Each row is a point on a landscape with many peaks, with its height.
A climber steps from a point to the highest of its 2 nearest points, and stops where none of them is higher. Distance is the straight distance between rows; heights are no part of it.
q_340: [ 86 154 152 130 137 101 118 156 167 168 127 127  88 168 138  72 168 108
 107 100 132 128 125 176 136  56 126 128 127  97 131  77  90 111 165 123
 149  88]  (h 46.1)
q_339: [142 130 170  93 148 166  67  55 119 131  69  96 153 144  82  72 172 180
 153 129  86 140 147 122 164 130 109 113 132 162 112 137 118 111 136 120
 129 157]  (h 4.0)
q_182: [102  85 166 123 125  79 106  54 185  93 154 153 103  91  79  71 145 139
  80 123  88 145 134 157 147 119 189 113 165 141 143 125 105 105  99 137
 162 144]  (h 51.1)
q_401: [ 90 143 126  98 146 112 125 158 177 145 131 148 144 158 120 119 131 109
 181  96 117 127 132  80 152  81  99 144  83 139 101  97 103 131 154 126
 119 172]  (h 69.9)
q_626: [157  87  75 110 109 140 162  96 194 135 128 174  74 117 141 133 150 116
 135 113 124  98 152 113 128 165 121 138 127 126 123 133 149 153 167 160
 102 112]  (h 13.4)
q_338: [173  75  94 107 142 115 140  53 179  93 122 177  99 102 143  96 166 170
 113  79 149 125 212 103 128 146 183 112 146 127 115 150 127 117 134 162
 144 126]  (h 12.5)
q_663: [130 147 119 209 139 109 132 227  96 132 192 112  90 119 168 150 143 118
 165 100 172 136  89 151  92  73 115 157 133  64 186  96 141 160  83 146
 172 133]  (h 65.8)
q_881: [121 162 198 109 174  95 114 126 128 173  64  91 103 155 113  70 157 143
 208 111 122 130  94 134 136  75 100 127  68 142 135 103  93 129 135 143
 129 122]  (h 40.1)
q_337: [114 205 171 147 154 103 116 140 107 126  93 132 161 123 141 130 204 149
 138 120 147 122 142 120 102 134 116  68 126 119 117 104 122 108  95 101
 128 174]  (h 57.7)
q_588: [ 93  95 132 103  77 108 125  91 171 118 119 143 168 109 152 126 107 133
  56 124 145 110 147 110 134 144 155 125 125 127  96 151 109  97 148 101
 130 144]  (h 58.7)
q_873: [122 126 150 170 137 124 101 135 157 123  91 115 122 146 129  66 153 173
 148 140 146  77 152 115 145 123 108 120  87 107  79 142 103 147 216 124
 131  52]  (h 57.0)
q_914: [ 85 121 170 210 163  93  92 245  73 116 122 163 117 169 127  71 193 168
 106 133 127 146  73 156 122  74 117 101 136 134 119  93 103 123 130 115
 179 131]  (h 20.6)
q_712: [156 115 171  84 104 112 154  71 138 108 100 142 103  92 111 100 131 109
 154 141 128  99 101 136 137 161 156 126  97 147 143 157 140  94 100 175
 118 162]  (h 35.0)
q_379: [124  77  91 148 112 109 119  87 183 109 147 175  56 124 117  93 162 142
 148 140  79 107 137 168 121 140 119 159 189 119  99 114 146 152 159 123
 124  61]  (h 14.9)
q_277: [122 104 138  94 108 170 165 155 102 164 126 125 130 138 169 124  54  81
 196  96 117 124 100 118 143  91 113 152  59 147 180 119 110  97 128 151
 136  95]  (h 38.4)
q_613: [ 98 130  93  80 114  84 118 119 175 110 144 145 124 137 115 143 101 108
 127  81 140 123 113  73 127  93 128 143 125 138 134 115 141 123 137 144
 113 195]  (h 75.3)
q_969: [125 180 163 111 127 144  76  70 104 115  87  78 192 148 117  88 157 166
  76  74 116 153 160 126 140 163 151  66 140 134 115 127 130  60 121 108
 112 139]  (h 48.4)
q_792: [ 90 121  49 105  99  96 115 119 169 125 172 144  98 126 132 140  76 113
 106  87 113 126 114 109  97 110  91 146 154 113 114 127 158 161 164 139
  91 118]  (h 82.4)
q_963: [129 146 129 113 115 173 112  88  83  99 125  75 168 126  88 162  83 129
 110 188 123 124  94 123 137 156 132 122 125 136  96 208 146 146 135 119
 103 122]  (h 33.5)
q_159: [ 86 131  66 145  96 104 109  98 120  88 118 150 137 114 116 184  85 162
  90 139 162 134 101 109 115 169 123 125 120  99  60 189 148 184 152 101
 101 131]  (h 29.3)
q_287: [131 124  79  99 118 157  89  98 113 136  81 113 141 163 137  91  86 143
 136 123 108 113 122 122 176 118 111 120  94 125  90 175 127 139 189 124
 102  92]  (h 70.1)
q_99: [152  94 106 129 122  73 101  85 116  69 159 128 105 128 109 161 115 155
  59 124 169 148 136 150  93 169 170 149 195 138 147  92 166 169  84 119
 135 194]  (h 62.4)
q_200: [120 136 126  91 124 163 110 116 150 154 112 124 166 150 108 104 135 169
 118  90 174 117 140  73 172 136 129 124  83 113 130 140 110 109 167 124
 147 136]  (h 19.0)
q_510: [148 148 197 134 132 157 128 152  91 146  94  82 167 136 159 156 170 147
  78 161 147 123 151 165  82 154  82 121 165 139 134 112 113 102  94  95
 121 192]  (h 71.5)
q_521: [150 139 165  87 146 117 126  91 113 101 131  96 138 160 110 102 135 102
  92 103 148 138 118 178 146 118 197 127 146 139 163  92 126  65  72 151
 139 181]  (h 53.3)
q_272: [155 119 144 107 147  87 145 115 142  71 162 126  97 106  95 114 125  99
 108 116 150 118 134 158 139 121 201 136 154 119 162 112 134 113  95 167
 142 174]  (h 55.8)
q_871: [133 148 147 158  92  73 165 116  91 113 141 149 124  84 157 177  93 106
 103 135 160 139  91 105  98 137 177  97 109 138 168 136 144 130  78 150
 146 106]  (h 43.4)
q_195: [129 116  83 110 115 141 158  97 176 155  93 164 129 112 182 152 113 135
 159 114 199 122 134 121 128 126 178 143  83  93  85 177 125 138 134 109
 167  96]  (h 22.5)
q_999: [101 193 157 125 140  99 103  86 123  84 117 109 152 105 101 105 178 135
  95 125 146 103 117 140 112 118 152  80 155 107 105 108 125 105 120 108
 138 196]  (h 56.0)
q_841: [111 119 152  84 110 113 158 129 142 137 127 154 110 115 124  95  84  89
 175 116 115 102  69 127 148 106 143 144  61 133 158 141 107  88 123 162
 126 136]  (h 36.7)
q_596: [129 101  92 183 129 117 104 134 141  74 183 145  35 110 117  91 162 151
 138 136  80 105 119 174 107 115  88 141 202 101 156  93 151 155 154 135
 135 110]  (h 15.3)
q_347: [130 118 113 149 115 137 128 152 130 112 163 144  80 102 127 130 140 114
  91 162  92 100 142 135 109 140  85 123 175 124 154 123 140 140 145 125
 103 120]  (h 15.7)
q_531: [143 145  70 115 144 141 160 129  97 126 122 121 107 121 135 166  96 115
 197 111 163 114 157 121 120 119 130 113 124 107 119 145 151 158 132 139
 134 114]  (h 65.9)
q_540: [151 143 197 142 135 153 110 160 106 176  93  87 173 189 148 104 200 162
  96 156 134 123 146 167 135 164  72 130 126 130 136  66  95  95 130  94
 117 161]  (h 74.9)
q_103: [ 98  97 114 137 111 185 123 151 117 164 123 190 141 118 127 104 116 134
 190 159  73 150 110  82 177 116 116 113  94 159 101 179 128 116 135 121
 139  73]  (h 62.6)
q_329: [167  91 120 132 149 127 150 131 173  81 169 144  95 114  81  97 117 126
 141 110 147  92 177 119 164 140 163 140 153 110 152 126 123 113 140 165
 149 152]  (h 53.4)
q_647: [ 84 141 119 112 121 109 117 122 186 128 143 144 103 117 128  86 129  89
 103 116  90 131 125 146 127  63 117 119 153 124  79 123 118 118 178 129
 132  83]  (h 47.4)
q_989: [179 103  81  81 148 176 127  31 181  77 108 128 121 102  92  82 166 176
 111  97 107 113 193 123 149 166 164  80 134 135  95 164 129 111 160 150
 136 142]  (h 13.2)
q_391: [151  85 102 110  91 142 122 119  89 112 174 153 107  76 125 180  71 119
  99 181 103 150 139 119  71 174 112 132 179 150 149 161 173 172  94 125
  89 119]  (h 66.0)
q_619: [106 128  98 123 118 126 122 107  86 121 111 161 138 123 119 200  93 181
 152 125 176 143 113  81 108 174 118 132 107 112 117 162 151 170 118 105
 124 165]  (h 27.8)
q_246: [165 117 130 151 141 155 162 176 117 126 180 102 117 106 122 169 134 102
 153 160 171 101 133 167 115 149 119 175 170  97 157 105 144 169 107 128
 140 168]  (h 50.8)
q_177: [ 92 133 171 175 109 115 143 161 103 127 158 154 140  91 139 144 101 116
 162 154 138 126  94  73 130 124 143 118  85 141 132 150 127 121 100 129
 152  88]  (h 41.6)
q_48: [ 97 141 155 187 146  97  90 197  68  91 136 129 134 147 143  98 134 114
  87 149 104 140  98 177 109  71 107 115 168 130 102 101 106 133 129  94
 127 146]  (h 21.0)
q_817: [131 142 168 106 126 169 123 135 105 198  57  74 216 165 139 134 121 130
 165 145 154 117  92 128 144 131  81 128  68 163 104 127 111 117 162 101
 132 115]  (h 4.8)
q_915: [150 102  70 116 122 104 172  64 184  86 129 149  86  94 132 131 140 133
  78 104 186  91 101 145 109 176 191 124 137 109 121 182 162 158 164 166
 123 102]  (h 11.2)
q_188: [129 104 133  86 167 119 121  84 149 110 113 155  96 140 106  76 103 139
 179  87 105 151 157 131 186 106 195 128  94  98 127 146 100  86 112 155
 153 121]  (h 48.1)
q_502: [116 134 195 135 144 128 134 153 144 200  81  83 137 129 115  72 143 110
 217 144 107 121  78 120 156  81  90 143  31 160 125 144  93 139 161 148
 132  71]  (h 41.2)
q_682: [103  94 175 168 162 130  88 199  95 132 134 158  82 152 112  68 179 168
 149 138  85 137 122 149 139  84  86 128 143 122 158 108  96 122 118 109
 149 120]  (h 20.1)
q_940: [129 134  80 122  78 129 153 100 126  97 155 146 140  92 111 203  68 113
 123 175 145 130  76 107 111 172 154 155 119 121  97 189 166 194 123 132
 113 116]  (h 30.8)
q_171: [123 140  80 147 133 107 162 142 106 113 134 171 105 101 173 181  85 118
 143 106 141 141 184  99  86 140 155 107 134 126 123 135 146 130 109 141
 115 111]  (h 69.6)
q_523: [146 169 125  71 147 166 133 116 178 172  80 130 165 134 112 107 144 129
 184 110 148 128 127  94 197 115 145  88  51 118  97 150 100 101 145 133
 150 120]  (h 20.3)
q_378: [144 134 192 112 133 113 137  69 165 151  93 121 131 143 119  84 199 155
 143 104 114 136 154 149 164 158 171 147 108 135 146 107 107  84  93 128
 148 141]  (h 43.2)
q_611: [124 119  94 150 121 179 137 191 103 147 169 106 101 159 141 110 110  77
 149 146 113 121  97 196 134 115  90 171 154  87 160  87 130 139 155 120
 119  94]  (h 41.4)
q_512: [156 132 143 119 139 122 163 101 137 102  93 136  64 104 126  83 142  96
 174 141 107  76 133 162 136 129 138 124 123 134 129 133 128 116 130 164
 113 110]  (h 34.0)
q_730: [111 164 126 134 149 103 110  77 133  62 112 130  88 104 103  94 185 175
  86  86 148 100 113 138 116 114 157  71 150  98 144 129 134 132 141 130
 155 150]  (h 56.8)
q_480: [167 158 148 110 116 121 138  43 143 153  84 101 188 152 133 127 190 143
 139 118 151 139 120 131 138 197 194 129 105 147 110 124 147  89  83 117
 132 140]  (h 41.3)
q_149: [121  92 127 135 132 208 129 186 114 147 155 111 127 121  91 108 126 131
 183 174  73 115 164 132 155 120  68 142 164 144 130 152 142 163 176 124
 143 109]  (h 57.1)
q_161: [124  99 105  65  89 141 107  61 133 115  69 117 138 135 152 112  81 126
  72 120 128 111 125 135 125 124 132 133 121 147 100 185 121 114 157 112
  95 132]  (h 63.6)
q_278: [162 168 108 143 132  91 184 138 114 114 178 135 124 102 150 194 131  77
  67 125 155 148  84 130  97 142 183 109 130 139 188  87 152 134  90 165
 121 150]  (h 45.3)
q_965: [172  80 105 104 119 117 109  86 126  68 167 144 113  73  96 138 117 146
  87 175  98 114 186 129  85 180 123 105 199 174 126 149 156 156  92 132
 101 159]  (h 70.0)
q_312: [ 89 131 160 160 136 125 136 184 122 164 137 117 120 138 111  73 119  97
 212 140  97 134  45 124 142  85 109 175  61 147 140 114 120 132 144 154
 143  78]  (h 42.5)
q_399: [138 116  86  91  99 154 147  79  99 131  82 142 187 135 138 201  79 172
 128 158 148 140 134 127 108 208 132 122 100 125  67 180 127 147 117  91
  97 173]  (h 26.1)
q_827: [130 148 164 128 153  84 141 164 103 191  80 126 136 177 154 114 150 120
 224 103 156 124  56 131 125  74 104 120  37 144 143  95 102 113 117 120
 148 105]  (h 38.9)
q_545: [102  71 159 166  95  93  99 184 108 128 177 134 143 118 162 146  90 126
  72 170  98 120 134 137  64 129  58 158 161 161 131 104 111 150 115  96
 100 174]  (h 22.0)
q_930: [136 166 120 147 124 167 147 181 121 165 154 101 143 130 112 147 122  80
 131 140 117 112 108  97 174 128 102 114  94 114 173 119 124 109 159 136
 121  92]  (h 51.3)
q_422: [171  67  81 127 126 114 146  60 236  92 142 127  90 113 131 107 125 146
 100  97 156 109 132 134 148 135 188 173 127 116  96 185 155 149 170 186
 131  83]  (h 10.5)
q_192: [156 157 135  69 152 115 111  74 136 193  63  80 164 176 137 102 139 171
 134  50 206 149 125 110 178 127 179 119  45 114 145 128 128  80 125 143
 142  95]  (h 6.9)
q_903: [ 77 109 170 165 185 153 106 205  78 141 116 146 149 158 100  73 159 154
 163 128 137 162 122 120 136  83 126 108 103 150  74 149  96 122 157 117
 172  84]  (h 19.2)
q_702: [149 129 136 148 139 142 146 129 119 167 140 110 191 145 151 214 111 150
  64 120 148 161 180  96 107 195 119 137 155 150 160 104 127 130  90 109
 116 176]  (h 53.9)
q_870: [163 117 109 142 118 114 129 144 156 116 157 130  90 120 142 136 165 110
  22 120 121 117 137 136 135 153 107 110 166 115 198  87 137 117 131 150
 105 171]  (h 16.2)
q_704: [132 120 119 118 111 115 124  81  94  97 131 103 122 127 131 139 136 129
  51 150 144 106 128 195  87 148 144 135 184 131 125 126 133 148 115 100
 124 166]  (h 66.1)
q_886: [117 133 116 125 120 143 140 170  71 179  99 136 157 163 185 200  79 125
 159 128 134 145 140 116  71 117  68 140 107 153 121 108 106 143 111  94
 108 134]  (h 23.9)
q_859: [111 106 116 133 142 116  73 136 121 112 146 167  90 131 117 113 144 170
  95 104 105 152 158 114 129  99 119 103 180 126 156 100 123 115 102 104
 148 142]  (h 56.6)
q_745: [100 127 115 130 146 149 106 132  73  81 116 124 127 152 103  96 117 133
 142 152 115 132 142 149 138  95 136 111 162 131  83 142 109 103 148  97
 126 118]  (h 60.4)
q_71: [146 138 163 133 148 112 122 113 163 156 125  94 113 155 118  94 190 124
  91 106 123 133 162 149 158 111 152 147 133 111 149  86 103 102 132 139
 150 110]  (h 44.7)
q_668: [121 135 142 150 101 111 116 149 142 121 128 133 129 139 152 128 127 132
  17 102 147 110 135 123 154 147 129 102 129 110 189 103 107  94 167 134
 123 130]  (h 16.9)
q_381: [147 156 139 183 154 157 158 204  71 155 142  99 133 125 150 202 132 113
 147 185 154 137 116 161  83 145  81 151 138  93 134 109 133 177 105  98
 122 149]  (h 52.4)
q_439: [109 133 127  81 138 173  92 144 117 168  76  96 148 173 116  53 101 126
 161 121 101 131 111 151 161  59 100 136  73 132  95 149 115 132 201 132
 117  72]  (h 64.3)
q_994: [149 119 124 117 134 208 128 143 148 143 123  97 143 133  96  93 125 138
 146 156 123 102 164 122 191 142  95 133 123 109 140 151 121 147 202 138
 138  97]  (h 54.5)
q_874: [ 86 143 122 195 127 107 105 209  61  81 193 142 112  90 142 175  74 141
 109 129 138 150 116 113  88 111 111 123 162  86 156 127 153 166  98 124
 129 146]  (h 72.8)
q_895: [158 110 117 133 131 103 157  88 153  81 112 154  95  84 140 125 158 159
 123  96 194  83 162 104 102 170 163 103 129 114 129 162 139 136 131 164
 135 143]  (h 11.9)
q_41: [148 107  99 132 124 151 156 178 119 128 221 148  91 103 146 178 104  73
 134 131 143 146 127 149  86 121 124 167 172 104 170  88 154 155  67 145
 145 178]  (h 49.2)
q_580: [126 108  64 132  94 128 146 151 139 105 162 172 100  75 164 138  47  95
 147 119  79 135 171  97 112 138 122 126 138 132 119 158 156 123 123 158
  91  77]  (h 65.7)
q_142: [147  97 105 113 117 142 135 118 134 160 142 121 135 138 142 172 108 112
 110 141 113 148 183 128 113 148 131 160 166 164 137 103 130 134  99 110
 115 130]  (h 56.2)
q_434: [160 131  95 111 127 150 139  66 163 120 102 106 124 123 127 127 149 147
 116 129 120 115 187 124 129 156 139 125 146 136  87 153 135 157 168 134
 108 109]  (h 13.9)
q_245: [153 138 175 136 130 128 126 127 103 121 119 105 100 127 139 128 185 107
  80 155 131 113 126 196 104 128 117 128 176 119 151  94 119 116  96 116
 125 176]  (h 68.7)
q_444: [130 146 128  97 133 141 152 102 149 170  81 155 143 124 153 140 154 123
 207 118 169 113 112  99 139 104 143 115  57 115 105 156 114 108  97 120
 174 115]  (h 21.3)
q_787: [133 174 148  95 136 145 156  99 103 183  71  80 200 160 165 176 112 125
 126 109 176 131 133 124 107 148 107 106  77 146 112 109 114 111 133  95
 119 135]  (h 5.3)
q_158: [152  73  88 120 107 110 114  51 194  95 136 131  95 116 112 118 132 136
  94 150  69 113 172 139 146 139 140 162 183 163  93 141 139 136 148 120
 106  98]  (h 14.5)
q_8: [138 172 180 119 142 127 152 125 102 153 108  99 173 126 183 162 127  94
  77 112 140 135 123 117  98 115 141  84 113 152 175  88 107  65  81 146
 119 149]  (h 48.6)
q_567: [168  80  62 105 113 140 155 127 175 117 188 154 106  72 140 140  69  81
 135 146  47 131 186 138  86 144 107 115 192 158 116 163 168 137 132 147
  90  72]  (h 62.7)
q_124: [102 174 201 150 111  94 128 144 114 112 126 103 203 101 107 151 142 108
  94 175 154 105  76 125 123 148 132 104 108 149  95 137 121 114 120 107
 134 154]  (h 36.3)
q_154: [ 79 129 104 122 119 144 111 161  88 152 136 175 126 142 121 159 147 149
  84 132 124 163 117 134 123 138  78 104 162 123 144 107 121 125 122  73
 129 151]  (h 54.3)
q_469: [112 102 126 136 126 121  72 108 119  97 121 106 157 146  90 134 121 188
 129 130 131 120 143  79 140 150  83 163 138 147 107 142 131 166 144 117
 107 175]  (h 3.1)
q_857: [161 160 136 154 114 105 141  95 116 130  91 120 166 178 136 156 190 144
 111 149 130 124 126 153 133 200 153 142 128 136 121  80 126 109  99  93
 110 148]  (h 39.8)
q_108: [153 148 158 170 139  87 133 166 111 131 152 127  75 102 170 174 156 122
 114 115 164 142  94 140  87  90 129 137 142  94 183  96 143 145  70 157
 156 185]  (h 62.8)
q_492: [105 106 102 159  92 121 160 164 139 190 111 166 123 140 186 162 126 139
 143 137 118 123 144 110 101 154  85 158  94 128 110 130 120 166 175  97
 116  57]  (h 12.4)
q_186: [169 122  91 129 128 131 174 178 119 130 186 136 126 132 164 216 117  67
  46 116 158 158 106 172  81 146 141 128 157  99 190  79 136 129  89 140
 114 187]  (h 47.2)
q_877: [ 81 120 122 166 122  95  94 185 102 104 143 130 162 146 143 137  95 125
  75 153 103 135 146 132  89  95  92 141 163 147  77 120  98 161 149  87
  97 132]  (h 21.5)
q_198: [ 92 171 156 149 102  83 114 154 126 100 158 144 176 139 115 167 135 118
  73 170 139 143  74 127 112 143 153 116 154 132 126  95 130 125  96  96
 133 174]  (h 37.3)
q_65: [115 112 188 120 149 135  92 116 147 128  87 104 117 131 105  35 123 156
 158 122  92 118 161 136 169  84 121 146  86 117  93 143  84 130 192 147
 140  76]  (h 60.1)
q_473: [109 145 115 177 108  62 128 137 115 108 133 147 131 168 151 152 145 142
  95 144 146 132 127 148 127 151 156 144 145 107 120  82 126 137 124  82
 116 114]  (h 38.5)
q_655: [135 145 173 167 120  72 124 160 125 130 144 127  91 131 145 117 131  88
 133 139  63 140  81 126 133  88 119 149 118 140 185  84 116 103  93 173
 106 124]  (h 58.0)
q_761: [126 141 154 102 130 159  98 105 110 157  51 118 164 168 114 100 167 160
 177 156 115 126  92 112 142 141  86 129  91 158  93 140 125 138 149  99
 108 142]  (h 4.4)
q_810: [110  87  80 145  80 122 163 120 184 160 145 186  95  98 174 137 130 120
 180 141 104 128 140 114 105 163  93 155 140 119  99 146 163 172 157 124
 121  58]  (h 12.9)
q_248: [170 117  93  96 132 147 182 115 152 127 157 130  91  89 144 133 120  42
 100 153  71 115 176 163  98 126 144 114 169 172 139 146 148 121 116 162
  85 112]  (h 60.5)
q_774: [159 131 145 121 122 130 112  97 126  95 166 108 176  76  93 156 129 135
  46 159 105 140 179 107  98 171 137  93 186 163 129 135 148 126  80 130
 117 200]  (h 66.2)
q_762: [ 88  67 132 155 113 163 121 180  99 149 139 157 132 120 111  83 103 129
 170 160  55 143 134 122 115 104  73 149 124 169  96 154 125 151 158 107
 122  74]  (h 59.5)
q_58: [144 150 140 140 129 137 135 137  98 132 137 155 157 122 122 189 140 129
 162 170 103 148 146  72 102 179  89 119 133 163 133 116 138 143  93 105
  99 181]  (h 54.8)
q_463: [129 104 104 120  91 189 166 149  79 152 154 125 103 137 146 141  84  88
 161 135 112 129  81 150 136 141 105 159 126 127 199 121 151 132 128 140
 126  81]  (h 40.2)
q_307: [147 213 148 144 172 145 114 135 106 134 118  86 163 148  91 177 176 145
 149 144 168 135 111 100 141 154 103 106 128 123 131  96 146 143 106 110
 121 171]  (h 55.7)
q_370: [141 124 122 153 146 168 132 144 134 136 163  84 108 124 102 101 122 106
 125 125 141 111 143 128 189 125 143 145 137  87 161 125 131 131 171 153
 147  64]  (h 51.8)
q_428: [129 146  97 115 111 131 175 130 102 144 109 135 166 122 162 216  66 102
 145 165 137 132 125 133  77 156 129 129  98 135  84 144 125 160 124  89
  91 134]  (h 24.8)
q_503: [ 94 151 127 136 120 138  92 173 143 151 133 121 165 172 124 118 117 148
  69  95 155 134 151  87 161 107 111 102 105 104 136 107 101 104 188 120
 122 101]  (h 17.8)
q_717: [131 160 178 146 137  71 129 137 110 138 129 131 109 136 139 143 162 130
 157 126 135 129  87  95 111 106 123 136 108 135 179 101 125 120  80 142
 136 170]  (h 60.3)
q_140: [118 126  96 160 114 152 136 171  67 124 186 138 126 102 133 193  45 125
 133 157 130 165 132 106 101 151 113 139 155 118 159 138 159 169  93 117
 118 102]  (h 68.5)
q_436: [146 135 132 107 134 143 132 165 114 134 131 105  76 174 135  76 126  77
 146 121  98 118 107 195 163  94 125 159 132 104 181  75 115  91 138 148
 117 109]  (h 42.6)
q_486: [144 173 164  72 146 145 116  78 142 180  62  74 204 157 157 131 139 157
 135  57 189 137 124 105 103 138 132 100  74 136 124 122 124  73 108 126
 137 159]  (h 5.9)
q_358: [ 95  74 135  73  85  84 116  61 203 131 130 174 130 112 137 103 119 136
  84 100 122 148 129 134 146 132 183 131 127 141 118 150 114  82 101 114
 161 125]  (h 54.4)
q_593: [154 113  86 134 116  88 132  80 208 119 108 125  94 131 130 107 115 150
 126  79 155 124 106  79 187 121 166 163  72  90 125 174 144 137 167 193
 133  62]  (h 9.5)
q_349: [ 71 134 145 201 133 100 110 207  95  97 147 149 131 101 121 101 114 140
 125 116 153 118 111  81 130  94 141  95  99 114 111 162 111 128 150 127
 155  68]  (h 40.0)
q_662: [142 172 167 102 154 113 101  66 124 102  99  86 148 144 104  69 182 154
  84  49 132 153 150 164 136 124 197  83 150 105 152  87 121  60  92 140
 158 156]  (h 50.6)
q_667: [ 74 137 169 157 128 103 108 178 105  72 142 154 141 121 110 104 121 149
  95 110 164 115 114 121 136 100 149  75 135 103 131 132 108 105 145 114
 171 142]  (h 38.8)
q_987: [137 162 129 102 111 134 130  78 143 110 142 122 225 112 100 182 130 158
  91 135 137 152 168  80 105 197 146  99 146 145  98 151 153 120  82 113
 114 210]  (h 62.0)
q_141: [ 79 112 145 157 176 191 103 218  79 163 128 144 122 147 104  83 162 129
 153 141 107 148 119 151 110  66  69 116 150 143  97 120 111 137 142  98
 156 121]  (h 19.6)
q_321: [149 197 139 184 161 109 136 181  81 142 123 102 155 148 160 203 144 122
 130 136 167 160 107 126 113 139 112 116 112 100 141  92 126 148  93 113
 119 150]  (h 54.0)
q_196: [143 163 135  89 139 113 131 112  94 119 100  94 150 150 158 137 129 116
  77  76 192 125 129 152 114 126 155 109 140 127 147 103 128  89  96 122
 122 175]  (h 50.7)
q_284: [163 109  84 117 111 131 195 112 160 156 114 147 162 114 180 205 107 101
 147 136 171 132 156 114 108 178 164 147  87 130  95 146 135 155 114 120
 111 124]  (h 23.8)
q_519: [ 86 113  91 103 121 137 128 136 211  98 159 168  96  99 102  68  84  94
 173 103  83 122 132 140 156  76 134 124 133  93  73 167 121 108 175 158
 148  74]  (h 48.9)
q_121: [108  96 122 140 145 106 123  94 197  87 180 145  66  89  70 115 161 126
 106 118 107 133 128 165 136  88 161 124 203 113 118 110 129 131 134 132
 167 127]  (h 49.3)
q_793: [145 125  97 126 145 108 100  80 122  68 154 136  82 123 101 134 160 183
  89  97 138 136 141 127 123 140 152 101 190 118 164 111 153 143 107 133
 135 162]  (h 59.2)
q_529: [123 143  90 123 163 172 129 107  84 116 108 136 127 120 121 159 125 145
 192 156 121 143 175 122 124 117 135 110 167 137  82 163 136 151 119  96
 143 115]  (h 62.9)
q_461: [ 95  79 160 181 115 126 118 221  94 171 146 126 125 137 173 113 115 111
 131 155  88 125 109 150  65  91  37 176 129 176 120 103 111 159 123 117
 113 142]  (h 22.6)
q_892: [110 126 160 140 126 149 122 182  81 187 111 109 130 159 155 133 120 125
 128 132 134 137  97 133 103  90  67 156 113 152 147 106 104 131 132 116
 125 104]  (h 23.2)
q_759: [143  90 169  92 162 135 143 116 137 166 122 117  80 146 114  85 107 121
 201 103 100 154 134 170 185 105 168 183 132 123 170 117 108 109  97 158
 158 104]  (h 45.5)
q_59: [120 143 145 129 156 120 138 147 144 131 128 111  75 150 101  62 125 100
 220 118 101 124  99 168 173  85 158 172  90  96 153 102 119 130 143 148
 137  80]  (h 43.9)
q_160: [ 89 145 140 200 129  80 117 244  64 109 178 141 113 140 143 152 117 143
 161 122 154 144  39 122  94  94 117 142 119  93 161 104 134 152  88 131
 151 158]  (h 68.8)
q_10: [109 138 167 122  99 121 115 107 109 126 107 113 190 120 118 125 112 108
 109 183 102 125  80 117 138 117 138 123  94 164  74 180 119  95 126 108
 117 122]  (h 35.1)
q_739: [149  98 127  99 138 138  82  41 131  91 123 100 122 119  59 118 143 178
 133 149  81 123 159 110 142 145 103 131 167 171 129 145 140 153 112 128
 120 175]  (h 3.6)
q_661: [154 153  97  93 102 175 173 108 122 113 128 118 161 104  84 186 113 101
 126 193 141 113  88 126 145 194 146 116 121 136 118 185 175 153 136 136
 112 136]  (h 32.1)
q_650: [174 125 118  90 127 108 117  63 200 159  64 106 123 147 132  75 126 170
 147  75 175 125 111 116 193 117 186 147  35  89 128 171 118 116 146 167
 156  85]  (h 8.3)
q_720: [151 112 122 164 130 124 113 186 100 123 170 119 100 137 137 124  96  93
 178 154  60 138 134 128 121  97  89 171 147 147 157  94 141 126  90 149
  93 134]  (h 55.9)
q_202: [153 147 126 121 139 166 125  93 124 162 106 104 197 124 117 185 138 167
 128 138 133 149 182  64 131 182 115 118 139 137 116 157 146 145 110 114
 110 158]  (h 57.8)
q_967: [133 109 111 101 119 175 155 130 142 161 149 114 123 111 142 141  98  67
 157 159  85 123 168 143 121 103 127 155 161 156 107 146 132 130 131 124
 128  90]  (h 58.4)
q_217: [169 178 117 119 166 178 168 144 124 160 116  89 160 133 102 166 171 109
 149 136 164 120 130 111 178 159 132  99 112 119 157 118 143 117 127 139
 133 124]  (h 53.7)
q_548: [ 78 136  53 122 116 139 103 145 115 143 122 130 112 156 134 115  83 127
 139 104  96 137 103 105 136 107  88 138 125 116 114 141 150 157 180 119
  99  71]  (h 76.5)
q_12: [112 117 136 113 132 144 120 137 153 129 136 167 137 122  99 106 130 111
 193 144  74 133 150  91 167 103 100 132 123 159 101 134 124 111 129 134
 129 149]  (h 66.4)
q_236: [134 103 103 106 160 127 155 103 204  78 152 161  72 103  99  86 119 103
 166  83 132 118 153 141 171 106 186 126 126  93 101 153 124 115 162 181
 153 106]  (h 50.9)

Where does a climber stop that starts at each point below?
q_349 => q_307
q_512 => q_272
q_370 => q_792
q_712 => q_272

Call two points neighbours if one is among the 2 nearest of the other. Go from one point of each pair to the other, from neighbour to neighbour, staying as high as possible. Name the lowest point that can't be avoided.
q_307 / q_792 => q_930
q_874 / q_965 => q_391
q_337 / q_793 => q_999
